Each row is a point on a landscape with many peaks, with its height.
From any point a climber steps to the highest of the 2 points nearest to it. It stops when none of these is higher. Distance is the straight distance between rows; heights are no part of it.
J650: [115  70 161  71  90 157 122 135  75 123 176  75  59 141 119 127 201 125
  85 144 155 129  92  78 118 151 115 141 172 126 143 130 121 136]  (h 3.62)
J945: [ 71  72 145 127  94 159 145 139 106 166 143 133  97 114 161 164 145 153
 176 124 149 119 102 105 159 116  83  69 180 185 106 160 102 115]  (h 2.39)
J507: [118 124  95 125 158 118  87 217 174 154  89 130 157  93 154 137 145 146
 131 175 136 160 125 107 121  87 141  31 188 128 119 195 110 182]  (h 2.68)
J708: [131 144 120 130 165 111  85 137 178 139 109 130 187 127  83 117  98 139
 143 133 114 165 154 109 121 111 155  34 127 152 146 184  90 126]  (h 2.06)
J534: [187  89 121 126  91 113 125 126  92 136 125 114  70 130 143 132 126 153
  76 116 131  92  98 115  93 143  84 197 115 114  92 112 184 131]  (h 5.35)
J981: [169 164 162 129 147 126 145  54 142 103 114 148 161 148  80 102  99 110
 152 104 109 143 149 153 140 117 191 142  87 150 174 133 115 121]  (h 3.97)
J854: [ 86  85 168 112  84 141 163  77 121 155 138 155 139 146 142 123 141 118
 167 147 111 148 126 133 152 141 102  89 151 170 135 148 129 107]  (h 2.11)
J946: [119 139 138 103 138 136 104 115 144 127 103 113 165 107  78 173 100 156
 174 131 126 114 151  96 166  89 144  25 150 197 145 173  55  97]  (h 1.63)
J925: [111 193 121 151 187 186 163 149 137 130 135 147 144 113 144  82 125 103
 147 106 180  88 133 130 137 154 133 101 116  89 137  87 109  83]  (h 4.82)
J162: [ 48 104 106 137 113 146 138 148 133 169 125 127  97 127 188 141 142 121
 118 156 123 146  98 108 109 132  80 107 133 135  79 143 134 136]  (h 5.36)
J971: [102 108 174  98 111 171 129 136 103 119 190  98  98 126 134 118 159 114
 154 141 186 139 135 116 164 135 123  91 197 151 175 134  77 113]  (h 4.63)
J75: [164 157 110 154 156 123 101 137 141 119 123 147 183  87  64 159  86 139
 177 167 130 111 192 125 172 124 127  66 114 179 165 113  97  74]  (h 3.21)
J813: [ 72 133  98 120 140 173 146 154 120 151 157 123 107 106 145 130 168 128
  87 137 144  96 118 122 130 153  93 167 150 100 122  85 140 126]  (h 4.23)
J714: [177 163 117 155 173 144 148 182 108 112 146 117 132 101 128 129 138 132
 125 129 153  74 160 139 138 164 104 163 155  74 141  80 148  96]  (h 4.21)
J552: [148 161 191  94 121 162 153  92 114  99 140 128 111 147 124  60 135  94
 145 122 167 160 123 145 134 145 185 127 143 118 197 115 117 102]  (h 1.88)
J59: [181 139 122 124 129 131 137 165  96 122 141 101  99 119 124 140 134 141
  84 111 146  75 127 135 136 170 101 198 163  74 138  82 149 104]  (h 4.51)
J88: [155 121 175 141 129 133 180  73 126 114 105 154 127 183 160  70 118  94
 145  70 119 116 117 141 105 146 131 145  94 115 101 132 162 117]  (h 5.76)
J843: [170 109 156 161 144 148 193  66 105 126 112 140  82 181 157  48 136  93
 142  57 141  91 108 130 105 167 124 152 103  92 109 129 168  96]  (h 6.23)
J30: [ 47 111 104 151 117 143 103 124 134 173 103 146 126 131 127 147  97 138
 193 111 122 115 125 126 148 113  83  54  92 199  88 137 101  82]  (h 4.67)
J564: [ 97 134 139 124 142 142  82 148 157 119 124 142 138 152 160  53 139  69
  87 144 134 145 136 112  67 137  99  94 135 139 105 139 132 127]  (h 5.56)
J158: [161 190 108 165 198 158 160 164 116 114 150 131 152 105 123 103 129 130
 147 119 170  74 147 131 144 152 142 130 114  84 150  77 129  97]  (h 4.41)
J905: [159 128 182 132 110 116 181  16 136 109 111 171 150 189 118 111  99 101
 185 132  76 111 143 159 176 144 150 162  88 152 133 162 160 132]  (h 3.52)
J323: [134 138 110 146 150 116  97  96 144 124 144 125 164 120  53 138 115 146
 126 105 116 148 150 135 138 115 164 126  83 151 165 126  92 130]  (h 3.33)
J832: [228 175 148 145 152  98 110 147 118  94 135 137 160 106  90 125 116 152
 143 112 115  98 176 164 125 113 161 165 123 126 166 109 167 143]  (h 3.07)
J263: [123 162 119 129 150 174 162 160 134 161 120 118 111 141 175  89 117 112
 117 119 163  85 124 124 121 191  80 108 151  81 111 104 129  69]  (h 3.27)
J791: [205 123 137 123 106  73  64 174 151 106 107 121 156 124 114 108 126 124
 102 158 107 164 160 147 103 132 123 112 168 114 143 148 144 153]  (h 4.61)
J121: [177 113 170 121 107  80 109  65 114 125 111 114 121 159 113 140  95 158
 125 107 118 168  98 131 127 134 178 116  92 121 138 158 108 125]  (h 3.49)
J466: [239 177 182 128 129 104 116 116 100  72 135 126 123 133 114 107 110 114
 144 127 120  81 169 187 145 129 144 178 144 133 165 121 177 132]  (h 2.20)
J315: [ 88  72 170 150 129 143 206  70 168 122  89 188 145 174 133  91 131  82
 172  79  92 144  96 121  81 121 140 150  56 120  99 131 173 127]  (h 2.62)
J690: [ 92  90 110 158 132 116  93  94 144 141 176 122 136 122  68 149 134 151
 121 104 123 155 131 127 147 116 145 123  87 157 152 142  96 143]  (h 3.11)
J579: [209 111 127 102  97 102 106 162  89 107 124 116  79 109 129 149 110 158
  69 101 141  68 117 140 108 115  92 212 138 103 107 110 176 131]  (h 5.06)
J169: [124  86 139 111  96 128 138 144  92 144 149 100  87 124 142 149 149 135
  98 154 146 133 102 111 148 171  86 134 183 105 138 118 115 100]  (h 1.78)
J743: [126 104  71 114 116  89 113 197 118 153 117 110 111  88 125 199 131 165
  93 162 122 169  86 121 139 113 148 178 187 100  97 106 134 156]  (h 3.04)
J290: [ 88 117  84 117 135 138  88 197 162 139 103 117 118 115 182 127 155 116
  93 182 127 158 122 102 104  93 115  73 201 131 108 186 121 183]  (h 2.91)
J253: [138 109 191 112 111 114 147  15 139 131 125 138 137 174  94 124 107 106
 168 139 100 165 126 134 155 132 182 102  92 159 166 169 106 123]  (h 3.96)
J853: [192 145 141 118 112  72  80 154 145 111 104 116 157 136 131 115 107 145
 109 136 114 183 129 138 103 134 159 101 144 110 136 157 121 145]  (h 4.33)
J890: [162 157 131 113 147 111 183  62 159 103  86 140 194 165  76 145 101 145
 150  92  58 111 161 136 134 104 167 152  71 137 122 154 145 152]  (h 2.99)
J938: [137 140 135 161 153 112 167 102 138 115 106 145 167 176 147  87 101 105
 155  71  90 111 145 153 103 121 130 151  76 136  80 133 158 137]  (h 5.27)
J201: [197  71 150 153  79  76  96  84 106 125 129 130  94 144 130 120 106 160
 109 106 120 133 101 144 102 141 122 158  82 138 116 135 163 136]  (h 2.97)
J802: [135 115 110 135 132  97  90 186 158 140 105 118 151 114 150 151 112 144
 144 149 133 171 131 112 142 104 122  33 182 141 113 194  82 143]  (h 2.45)
J202: [ 99 118 167  73  87 146 166  91 125 131 150 128 136 123  88 131 153 142
 151 120 106 171 135 152 141 100 192 158 144 146 200 134 135 164]  (h 1.50)
J341: [142  99  65 185  95  81  89 164 152 140 117 118 108 126 148 174  97 128
 109 153  97 175 124 134 110 131  67 156 104 122  70 138 158 146]  (h 2.42)
J517: [178 171 117 140 167 115 153  91 148  96 107 142 179 126  69 123  97 162
 153  59  79  87 164 149 122  68 176 171  72 147 137 140 162 158]  (h 2.73)
J699: [ 92 123  75 162 121 114  60 158 137 133 142 112  72 114 160 148 131 142
  71 144 133 137  92 116 102 126 117 169 101 105 100 116 146 164]  (h 6.19)
J136: [ 77  91 152 111  97 158 156 113 109 164 140 137 116 124 146 135 147 136
 146 134 141 125 116 128 158 144  91  98 168 152 133 131 115  95]  (h 2.23)
J622: [100 167 151  89 116 169 186 118 123 130 135 157 173 104 108 130 138 125
 168 153 131 139 146 152 169 119 152 123 164 156 187 114 118 115]  (h 1.29)
J294: [102  90 155 112 109 180 212  89 115 160 130 137  76 129 145  84 178 129
 118  96 156 110  72  99 108 168 142 155 129  67 153 116 146 105]  (h 3.22)
J879: [127  91  97 171 120  79  83 137 128 135 144 117 133 107 101 201 103 151
 121 128 116 164 130 125 161 121 113 117 109 127 120 134  82 117]  (h 2.69)
J535: [ 93 135 105 172 155 139 162  96 129 144 104 144 108 142 158 117 125 116
 124  79 130 130  87 128  97 129 139 146  37  98  81 117 137 136]  (h 1.05)
J324: [123 101 153  82  94 133 119 132 101 129 162 100  93 118 119 120 174 162
 105 113 158 131  92 124 127 129 170 171 146 111 163  94 133 155]  (h 3.18)
J718: [163 125  88 103 115  85  98 205 116 134 115 121 129  81 116 175 135 169
  84 150 119 121 111 130 118 112 145 197 173  94 107  88 159 161]  (h 3.19)
J970: [111 155  84 172 175 105  59 164 148 118 139 112 132 101 123 162  99 143
 118 144 159 142 113  94 140 121 144  72  91 110 114 125  65 114]  (h 4.60)
J840: [135  65 140  84  96 113  93 197  99 111 168  68  81 114 130 162 185 116
 103 149 156 153 128  98 131 116 129 132 213 132 132 151  97 184]  (h 4.00)
J703: [109 122 168 107 101 129 141  85 131 142 128 147 158 142 117 137 112 126
 180 150 105 149 144 149 185 126 122  86 155 176 157 155 104 110]  (h 1.98)
J434: [142  93  97 149  87  92  80 145 146 139 117 120 100 142 146 126 126 133
  73 135  91 155 116 119  73 128  79 167 103 143  77 147 182 169]  (h 2.53)
J990: [103  94 171 113 103 151 209  73 117 149 109 153 112 142 151 101 162 129
 136  97 125 146  63 113 107 145 161 136 117  89 139 122 141 112]  (h 3.06)
J505: [203 130 168 118  92  90 116 117 109 108 116 121 123 139 140 139 116 140
 101 132  98 118 140 163 126 148 116 179 145 110 128 123 155 133]  (h 3.36)
J385: [117  77 178 128  96 148 218  61 142 116 102 178 143 169 139  98 145 110
 163  97  77 109 108 130 100 131 132 179  97 123 110 126 194 138]  (h 2.46)
J606: [100  96 122 161 118 104 100 110 139 146 140 121 126 142 139 126 121 134
 112 114 113 182 104 116 111 126 132 104  91 133 102 156 114 143]  (h 2.95)
J117: [121 140 121 145 152 113 148  98 173 129 103 156 196 177 107 105  87 109
 157  90  74 140 159 147 106 121 131 128  66 141  95 151 135 142]  (h 4.87)
J32: [133  86 152 155 128 159 179  69 116 153 117 140  88 168 162  54 136  99
 130  95 152 115 100 122 105 187 104 121 101  94 111 122 135  79]  (h 6.79)
J85: [114 149 132  95 159 146 132  64 167 112 108  97 168 120  53 149  94 141
 137 135 131 134 169  81 141  97 179  62 119 172 169 152  62  95]  (h 1.64)
J457: [110 135 142  85 135 126 130 169 119 135 143 105 155 104 112 163 152 154
 153 135 146 165 134 113 153  93 180  80 182 140 163 154  71 160]  (h 1.19)
J705: [160  67 149 123  82 125 168  73 120 135 109 160 106 142 146  92 128 168
 126 101  97  94  90 132  59 108 119 181  70 132  91 136 212 169]  (h 1.37)
J89: [ 40  92 121 118 114 174 167 121 130 150 163 141 114 102 136 129 191 134
 111 128 130 124 104 120 123 122 121 169 134 121 139  99 145 146]  (h 4.49)
J102: [124  99 201  64  77 125 131  91 114 124 146 110 109 151 128 103 164 120
 125 138 109 173 124 134 114 129 160 135 160 141 167 149 147 152]  (h 1.62)
J940: [168 144 114 161 168 140 185 129 102 113 128 106  96 154 159 103 136 121
 132  65 134  61 142 154 136 148 101 178 130  84 116 110 165 103]  (h 3.84)
J609: [169 146 148 134 145 108 199  38 136  77  85 154 171 193 108 124  92 118
 179  84  66  90 148 147 164 108 171 160  78 140 118 160 156 143]  (h 3.23)
J852: [ 88 118 124 105 103 146 163 132 139 147  95 141 110 144 165 114 157 133
  82 129  87 122  97 108  62 110 102 180 111 116  69 134 192 172]  (h 1.54)
J817: [128 137 168  96 110 126 121  97 133 128 121 139 151 136 103 157 100 136
 197 149 118 150 154 133 182 109 144  41 172 194 161 181  80 109]  (h 1.83)
J995: [188 176 136 136 165 106 121  93 135 104 123 119 183 121  68 136 101 141
 133 113 120 125 164 131 130 119 188 124  88 135 161 118 102 120]  (h 3.63)
J79: [ 42 109 111 149 124 145 130 131 139 171 125 148 116 127 175 137 118 131
 158 128 134 141 103 115 126 118  93  67 113 152  89 144 107 113]  (h 5.05)
J623: [ 98  69 125 125 102 128 128 154 111 162 149 113 102 107 158 187 142 154
 148 141 152 145 105 102 161 108  98  91 194 158 101 166  91 147]  (h 2.52)
J701: [ 76 131 132 135 135 136 118 134 162 137 134 145 157 120 129 107 141 123
 123 124 115 162 126 119 114 110 141 101 131 135 125 144 111 143]  (h 3.17)
J683: [ 69 135 103 143 142 166  83 190 151 121 170 145 142  82 117 108 164 118
 141 175 160 111 159 119 145 111  96  79 177 174 161 114 113 135]  (h 5.42)
J851: [ 92 182  72 193 204 135  70 163 153 130 143 149 144  98 121 144 112 114
 155 159 144  96 168 131 118 124 134  95  61 121 119  95 113 132]  (h 2.40)
J465: [ 84 127 132 125 128 179 109 167 123 124 179 128 124  95 128 110 153 132
 154 148 184 112 130 117 165 124 102  79 188 166 164 112  89 109]  (h 5.01)
J190: [ 87 138 100 148 122 133 110 143 123 156 102 148 141 110 126 149  88 132
 187 121 131  99 139 144 164 136  75  70 108 178 103 109 103  71]  (h 4.34)
J376: [109 146 112 170 182 127 119 113 140 147 119 156 156 153 139  77  83  59
 184 104 153 102 166 154 118 139  96 108  68 155  96 112 112  81]  (h 0.45)
J896: [ 84  90 123 159 134 140 116  80 136 140 183 144 143 125  73 113 124 114
 159 129 129 156 154 140 159 120 135 121 113 195 166 134  98 113]  (h 2.89)
J273: [182 113 131 101 101  89  56 185 138  99 109 105 132 125 125 111 153 105
  61 162 109 156 148 116  85 128 101 119 171 125 125 153 141 151]  (h 4.88)
J297: [215 135 144 127 134 113 130 120  84  75 133 114  93 150 129  97 125 125
 112  86 118  42 160 160 124 116  83 200 136 134 120 125 201 121]  (h 4.45)
J439: [122 112 140 127 106 124 212  77 135 121 110 163 171 184 150 130 119 122
 173 112  64 111 144 153 145 136 114 163  97 130 101 139 171 144]  (h 2.31)
J497: [111 140 166 122 138 154 150 102 138 127 128 150 150 144 145  74 119 100
 141 109 150 154 117 132 121 142 141  95 128 128 139 119 108  92]  (h 5.73)
J53: [115 146  80 128 136 129 138 191 120 145 118 114 118 101 159 164 140 126
  86 156 121 100 131 126 120 149  73 172 160  93  95  97 152 136]  (h 3.99)
J868: [152 125  54  95 123 106  91 228 122 129  97 111 103  93 133 173 149 126
  55 187 123 128  93 102 103 121 112 186 198  91  95 109 168 155]  (h 3.41)
J687: [139 108 142 118 113 113  56 166 141 107 130 108 124 135 139  88 152  86
  75 159 127 158 141 112  95 137  99  92 170 143 119 153 116 133]  (h 5.16)
J187: [148  71 144 142  80  91 108 103 123 147 133 117 109 144 140 128 127 154
 110 133 110 181  94 121 103 138 130 130 112 142 111 153 140 143]  (h 2.82)
J665: [ 75 158 115 121 145 162 176 117 145 131 132 153 174  99  95 140 149 144
 138 106 110 141 124 128 137  95 178 151 108 124 151 100 120 148]  (h 5.04)
J205: [182 149 161 102  98 119 109 121  99 105 152 114 122 112 100 129 142 129
 122 146 125 118 162 174 150 138 137 186 156 132 194  95 149 138]  (h 2.19)
J127: [ 76 159 123 123 144 165 110 154 144 127 112 138 100 149 186  79 140  68
  74 150 129 122 121 102  59 142  85 115 125 105  82 134 146 130]  (h 5.93)
J433: [111 143 169 117 128 175 157  78 125 107 143 148 133 142  91  72 106  83
 169 124 166 165 131 136 154 120 187 102 129 170 204 122  86  93]  (h 2.07)
J154: [114  87 134 127  92 135 171 108 135 146  97 155 103 145 167 109 137 152
 113 101  95 113  76 115  50 100 117 188  78 120  69 134 213 174]  (h 1.46)
J211: [119 100  77 107 133 105 107 227 125 139 129 102 125  78 133 185 155 145
 100 187 138 148 110 112 143 101 143 131 228 105 115 123 115 169]  (h 2.87)
J741: [109 125  95 143 110 119 165 134 136 146 113 150 162 148 148 159 111 123
 175 141  89 105 170 170 161 153  53 126 113 140  85 114 145 113]  (h 2.05)
J739: [125  92  76 182 105  83  82 168 139 130 134 114 114 102 130 188 104 143
 107 146 120 177 116 122 140 118  97 142 120 108  98 132 118 133]  (h 2.55)
J655: [104 127 133  83 149 131 127 136 146 139 140  98 145 115  73 173 134 158
 160 109 132 167 147 100 151  83 185  51 161 158 154 196  52 164]  (h 1.33)
J876: [190 133 137 152 107  70 108 122 128 110 117 136 154 137 124 156  95 137
 124 132  95 145 145 154 139 142 116 146 122 118 122 131 133 129]  (h 3.57)
J414: [147 163  84 178 179  99  75 165 157 121 116 123 165  89 105 180  88 142
 130 160 148 129 148  96 126 121 143  61  80 114 113 120  83  96]  (h 4.25)
J871: [155 139 108 168 137 102 131 148 122 111 124 124 134 145 148 121 128 114
 123 107  95 100 166 161 106 129  77 182 108 132  82 117 178 148]  (h 1.80)
J515: [152 140 163  72 100 130  98 154 106  93 165  93 115 112 108 107 168 125
 116 149 146 138 152 136 133 135 153 149 175 125 197 103 130 143]  (h 2.04)
J17: [148  64 107  68  85 111  85 192  94 124 140  77  61 124 117 161 183 126
  56 161 134 155  86  82 104 105 120 157 195 139 108 156 135 180]  (h 3.78)
J717: [188 136 154 117 117  63  78 150 118 112 110  98 138 122 116 169  98 157
 119 130 124 186 120 124 140 128 177 102 142  98 148 145  79 127]  (h 4.02)
J555: [187 121 152 137 115  92  86  94 128 124 125 133 126 143 113 104 102 160
 101  77 137 145 119 151 109 119 167 146  77 132 127 137 133 143]  (h 3.20)
J104: [133 137 181 109 124 122 134  64 156 119 127 147 167 162  86  96 102 112
 151 110  97 175 146 146 128 117 179 123 113 150 175 155 119 132]  (h 4.24)
J150: [141 121 159  71  94 134 123 146 102 116 139 103 117 134 135 115 171 114
  84 151 132 138 131 117 118 150 108 136 180 123 151 121 128 125]  (h 1.91)
J92: [106 116 120 154 121 143 134  87 116 123 177 140 140 115  93 126 128 123
 153 131 148 132 145 150 180 140 124 135 123 169 176  95  99  99]  (h 2.71)
J764: [114  95 144 108  93 143 149  94  91 130 175 113  95 120 104 112 176 154
 132 113 167 137  99 133 159 143 172 163 121 117 182  91 119 139]  (h 3.03)
J525: [117 112  41 120 124 111  86 212 141 139 100 106  87 103 172 182 137 119
  73 198 126 173  85  90 119 107 103 156 203 113  85 144 153 164]  (h 3.24)
J25: [146  85 152 135  89 119 169  69 102 152 118 141 117 140 142 120 143 165
 126 108 101 121  88 136 106 142 134 182  99 117 114 123 171 142]  (h 1.27)
J482: [151 144 150 111 126 162 172 127 115 154 121 118 112 159 165 107 111 114
 118 123 146  90 132 136 148 197  76 120 173  86 134 119 131  59]  (h 3.05)
J670: [107 135 145  80 150 142 136  80 157 124 135  84 149 124  45 154 107 146
 157 115 126 164 168  90 146  89 187  55 140 175 181 200  62 138]  (h 1.48)
J429: [146 135 132 129 133  88  90 143 159 130 107 134 179 144 136 121  94 129
 143 145 113 175 144 126 129 121 122  41 150 149 119 172  95 121]  (h 2.26)
J898: [208 148 173 107 112 107 150 103  94 110 107 126 108 142 152 124 118 152
 119  92 124  99 112 158 132 137 150 179 132  99 133 121 161 130]  (h 3.16)
J13: [116 187  77 204 213 132 100 171 124 105 142 127 113 119 153 120 128 115
 142 111 147  72 153 152  98 114 134 153  56  86 100  95 154 146]  (h 2.03)
J729: [109 109 126 130  92 125 206 100 131 139 113 153 162 177 162 151 115 126
 173 138  76 100 153 155 159 167  68 145 114 132  86 130 169 127]  (h 2.18)
J425: [ 83 124 126 127 141 139 109 110 137 110 177 105 128 123  86 123 146 149
 123 107 173 153  97  97 150 104 195 107 100 126 168 118  57 143]  (h 5.54)
J379: [ 91 169  88 176 192 149  70 155 167 135 158 153 173  92  86 117 115 124
 153 159 152 125 163 110 127 108 150  65  83 149 155 117 101 126]  (h 2.64)
J727: [ 63 144 109 117 141 165 155 127 136 132 159 141 166  87  79 151 155 151
 139 128 139 140 127 120 165  92 174 131 126 145 178 107  89 138]  (h 5.37)
J277: [142 134  75 127 113 106 128 203 124 137  99 116 123 109 171 176 118 127
  97 181 116 143 116 112 122 142  69 147 175  93  77 113 149 126]  (h 3.81)
J274: [ 53 124  95 111 140 142 136 165 129 153 163 126 149  77 126 165 172 162
 137 146 143 131 119 119 164 107 142 122 168 136 144 105  94 149]  (h 5.83)
J195: [150 102 121 157 122 124 171  84 107 142 108 134 104 145 155 116 131 152
 125  72 129 108  83 128 105 140 135 163  73  99  97 112 155 133]  (h 1.17)
J301: [ 72 135  66 120 132 133  92 185 144 143 114 115  87 117 197 153 146 120
  80 184 135 158  83  88  97 108 111 126 169 112  93 148 138 173]  (h 3.09)
J63: [187 172 121 147 162 115 116 137 148 111 126 144 183 117  85 116 118 155
 130  91  97 115 164 156  97  88 163 155  92 139 145 125 162 165]  (h 2.83)
J16: [130 105 176 141 119 143 159  59 114 138 127 149 118 170 151  64 109  84
 153 110 153 134 112 128 135 178 120 101 121 126 133 130 122  70]  (h 6.25)
J709: [161 174 114 153 191 170 189 157 118 129 128 113 107 147 164  79 127 114
 132  84 156  61 147 138 131 171 106 139 144  69 129 107 142  81]  (h 3.56)
J78: [161 129 101  72 106 113  57 196 123 117 111 113  73 110 142 124 137 146
  38 147 149 123  75  94  74 107 126 172 151 115  99 130 165 171]  (h 2.81)
J137: [ 86 132 105 146 153 132  99 125 130 116 164 112 137 113 114 152 123 149
 126 118 171 136 109  93 166 119 150  74 113 138 140 126  49 114]  (h 5.07)
J841: [ 51 135  80 107 149 151 115 200 127 152 154 129 128  77 143 166 176 150
 111 176 148 100 116 115 153 115 114 130 190 117 132 101 118 158]  (h 6.24)
J753: [138 158 126 114 173 124 103  97 177 131 114 117 191 127  40 125  71 129
 158 141 126 144 184  90 123 107 167  38 120 182 166 176  79  97]  (h 1.84)
J20: [ 89 174  78 167 158 137 102 183 136 142 111 126 106 123 192 134 104  94
 131 159 153 117 136 139  96 148  77 104  97  97  70 114 132 113]  (h 6.18)
J736: [ 88 152  78 171 149 126  82 166 141 134 127 123 110 117 174 137 122 117
 100 147 139 138 115 125 104 135 109 128 106  98  88 116 128 139]  (h 6.63)
J601: [ 75 162 150 119 147 186 160 141 148 123 131 163 153 116 145  80 138 109
 141 124 165 132 121 120 123 130 135 100 142 116 149 101 116  95]  (h 5.31)
J295: [142 177 163 109 139 160 188  56 112 135 104 146 118 141 125 119  97 112
 176 123 152  99 120 144 204 165 154  95 135 113 172 127  94  59]  (h 2.61)
J816: [147 137 129 149 125 128 148  82 110 116 153 136 139 120  98 136 128 127
 142 117 128 120 151 163 177 143 143 172 110 145 171  99 116 114]  (h 2.54)
J897: [ 93 110  76 163 149  97  91 113 145 138 141 104 140 105  75 201 105 159
 108 117 111 142 137 104 152 112 135 110  79 137 125 135  72 130]  (h 2.88)
J228: [141 169 151 114 135 165 165  55 109 120 117 136 126 123  91 136  93 113
 182 143 165 115 142 143 206 142 165  98 130 156 194 118  75  60]  (h 2.41)
J402: [130 130 199  57  86 158 138  94  99 113 146 104  85 143 128  85 163 110
 123 121 153 150 119 134 119 139 175 150 157 123 198 109 142 128]  (h 1.74)
J69: [200 162 157 139 134 117 138  87 102  93 147 132 123 129 105 119 121 119
 141 117 121  98 160 185 168 145 142 186 132 124 175 109 146 121]  (h 2.36)
J985: [125  88 155  96 112 131 107 177 112 120 179  85  96 117 142 147 164 118
 143 135 177 144 135 108 151 117 128  85 210 144 143 153  69 157]  (h 4.29)
J632: [109 108 187  94  93 135 191  80 135 133  96 156 148 168 161 103 131 124
 135 105 109 168  88 115 106 135 163 117 123 105 123 145 140 127]  (h 2.92)
J346: [121 134  99 153 136 123 159 147 125 135 131 129 149 142 150 130 128  99
 136 134  98  94 173 165 120 149  55 157 113 129  78 104 162 126]  (h 1.92)
J115: [146 128  99 143 110  97 124 176 134 128  99 128 148 121 169 159 105 120
 119 166 113 143 140 132 131 147  69 117 156 113  91 124 133 109]  (h 3.64)
J373: [116 174  91 176 186 141  96 177 132 111 145 125 117 117 152 102 145 109
 110 129 137  79 155 143  86 126 104 168  99  99 100  94 166 147]  (h 1.87)
J352: [ 91  91 160  89 108 176 155 116 105 135 162 100  71 137 134  91 185 124
  88 121 168 117  74  88 109 154 135 148 146 100 149 109 129 121]  (h 3.43)
J540: [214 137 138 107 125 122 118 155  84  97 141 109  89 116 114 128 132 141
  86  92 142  50 144 149 126 138  95 213 153  97 133  93 174 121]  (h 4.78)
J152: [151 160 147 106 134 135 160 123 110 121 109 135 135 127 147  98 138 151
 110  78 135 106 105 142 110 121 157 177 123  94 120 104 153 142]  (h 2.94)
J600: [130 104 100  91  99 113 111 173 101 133 126  96  90 111 130 155 169 133
  53 162 122 131 100 104 106 134  95 175 180 114 114 120 148 143]  (h 3.59)
J403: [182 155 128 152 145  89 107 118 131 113 116 137 184 117  99 170  75 126
 157 151 108 129 170 144 167 143 122  94 114 136 145 121  95  85]  (h 3.54)
J194: [113 145 165 124 117 173 170  54 106 124 139 162 114 130  90 103  97  92
 190 152 158 136 137 154 201 138 160 109 135 185 209 126  90  80]  (h 2.24)
J387: [146  52 154  78  89 123 111 165  71 124 171  65  53 130 132 171 182 115
 103 158 152 140 106  81 135 142 101 129 209 125 137 150 106 140]  (h 3.80)
J835: [ 62 120 109 125 127 163 139 140 129 150 125 130  93 142 178 107 157  90
  84 151 126 126 113  99  90 149  70 128 124 121  86 123 149 131]  (h 5.63)
J45: [ 88 170  85 161 188 139 161 110 138 136  75 128 127 155 151 136  81  83
 170  99 144  92 141 143 100 114 126  88  22 113  46 123  98  99]  (h 0.78)
J631: [117  84  80 161 100 123  62 151 121 131 147 106  37 117 151 149 139 145
  68 160 137 138  68  91  82 132  91 181  98 120  82 124 175 157]  (h 5.87)
J355: [139 110 123  63  93 113  84 173 104 129 144 102  72 107 127 129 143 177
  64 127 172 116  72 114 103 112 160 187 148 109 124  94 146 168]  (h 2.98)
J651: [ 79 133  76 162 136 124  72 188 145 147 114 141 132  93 147 163 103 136
 164 152 138 118 139 134 148 118  76  56 126 154  92 131 103  96]  (h 3.98)
J796: [229 189 142 140 166  98 129 120 106  89 113 123 160 116  99 142 105 152
 144  99 120  94 153 148 135 118 181 144 104 106 149 112 131 119]  (h 3.31)
J702: [149 149 183 111 118 145 180  75 113 147 108 136 105 156 164 128 101 123
 165 140 133 102 123 155 184 189 105 111 165  97 154 131 124  70]  (h 2.84)
J935: [109 142 157  93  99 155 181  98 124 129 145 142 150 114 109 126 164 130
 143 127 112 138 138 161 153 121 159 169 154 133 186 110 143 141]  (h 1.40)
J453: [ 91 195  70 192 210 129  92 165 143 132 119 149 128 122 156 151 109 102
 152 152 130  91 169 151  86 104 138 116  43  90  91 117 139 155]  (h 2.21)
J347: [ 41 119 139 113 128 166 187 115 143 146 128 159 141 111 129 133 162 138
 129 105 121 149  89 118 124 102 154 159 119 107 133 111 135 145]  (h 4.73)
J618: [157 120 194 127 108 107 164   8 129 125 113 153 127 177 123 127  99 103
 183 156  98 128 118 150 188 157 160 122  93 134 144 158 127 114]  (h 3.73)
J464: [146 148 145 126 129 121 110 114 118 118 138 124 135 117 122 108 132 147
 106  84 150 144 112 138 124 123 176 145 100 110 142 111 113 139]  (h 2.96)
J359: [142 134 162 118 119 106 144  79 172 116 110 164 187 186  95  89  94 117
 152 105  72 154 155 149 108 129 156 136  99 145 128 165 151 153]  (h 4.54)
J18: [127 160 155  77 127 144 151 156 117 131 136 137 167  93 125 141 148 137
 172 173 132 145 152 134 160 111 161  83 191 156 191 131 108 127]  (h 1.16)
J57: [108 143 120 113 155 156 113  89 149 116 116  98 152 104  71 163  94 150
 147 133 157 105 157  75 158  89 160  41 120 185 149 134  44  73]  (h 1.47)
J339: [ 94 100 182 119 105 130 178  82 173 122  93 171 158 166 129  97 120 115
 138  86  88 176  93 113  81 110 162 127  85 119 114 156 151 135]  (h 2.78)
J97: [100 138 109 126 121 128 136 160 140 145 117 138 165 112 153 142 136 135
 122 150 109 137 139 137 129 132  92 114 150 132 106 122 129 129]  (h 3.42)
J8: [ 75 171  85 173 177 147 146 127 139 149  88 134 100 157 180 134  94  89
 147 107 147 127 110 136  95 128 126 108  44  88  55 123 116 118]  (h 0.91)
J900: [185 118 133 162 146 123 176  89  89 105 130 118  86 167 145  82 132 112
 148  61 114  59 144 162 134 140  93 188 118 117 109 125 189 113]  (h 4.11)
J979: [180 156 112 163 151  85  99 167 129 115 111 129 169 110 128 159  92 132
 128 139 122 137 149 129 128 137 129 107 109  98 111 115 106 105]  (h 3.86)
J311: [ 96 133 123 114 117 140  99 149 153 126 122 137 124 131 143  92 161 111
  61 132 103 127 127 115  62 113 109 157 125 129 102 131 172 176]  (h 1.65)
J128: [158 106 104 110  86  93  67 164 141 133 112 116  94 120 137 134 136 154
  49 137 112 144 101 125  84 102 105 176 136 133  99 143 174 177]  (h 2.66)
J258: [122 167 109 164 172 140  81 170 153 144 132 164 179  93  97 109 100 116
 190 165 144 110 174 123 138 116 124  48 105 186 146 106 117  87]  (h 2.90)
J396: [162 119 152 121 123  84  94  90 118 114 127  95 133 137  97 173  99 151
 123 121 124 175 124 117 157 131 174  90 112 125 157 154  63 110]  (h 3.74)
J183: [184 131 125 136 109 104 103 145 126 101 134 136 148 131 115 110 138 121
  94 124  89  99 174 161 103 123  85 184 128 148 114 112 186 158]  (h 1.68)
J499: [133 144  93 183 185 125 163 112 120 143  99 128 116 166 155 107  83  79
 182  83 152  93 145 164 130 149  90 106  51 113  60 122 110  77]  (h 0.62)
J178: [ 72 152  82 145 158 163  97 201 139 133 172 146 142  74 128 133 174 128
 131 193 156  85 155 119 147 121  97 107 159 131 151  85 125 139]  (h 5.79)
J924: [113 150 104 141 143 143  89 163 133 115 136 127 120 122 139 100 165 103
  69 135 124  96 147 127  88 134  91 168 119 117 104 101 159 148]  (h 1.76)
J765: [113  83 100 108 102 104 123 188 121 145 131 108 121 100 157 184 151 138
 111 166 124 158 115 114 150 112  99 113 212 137 108 150 111 153]  (h 2.70)
J732: [144  84 111 130  90 126  90 132 107 138 143 115  53 122 138 131 147 152
  57 130 137 108  73  98  76 137  92 188  96 128  90 117 174 148]  (h 5.62)

For each start below, name the point where the climber stops.
J346 => J841
J402 => J736
J709 => J736
J464 => J127
J517 => J32
J813 => J841
J714 => J736
J981 => J32
J150 => J995
J187 => J127
J708 => J868
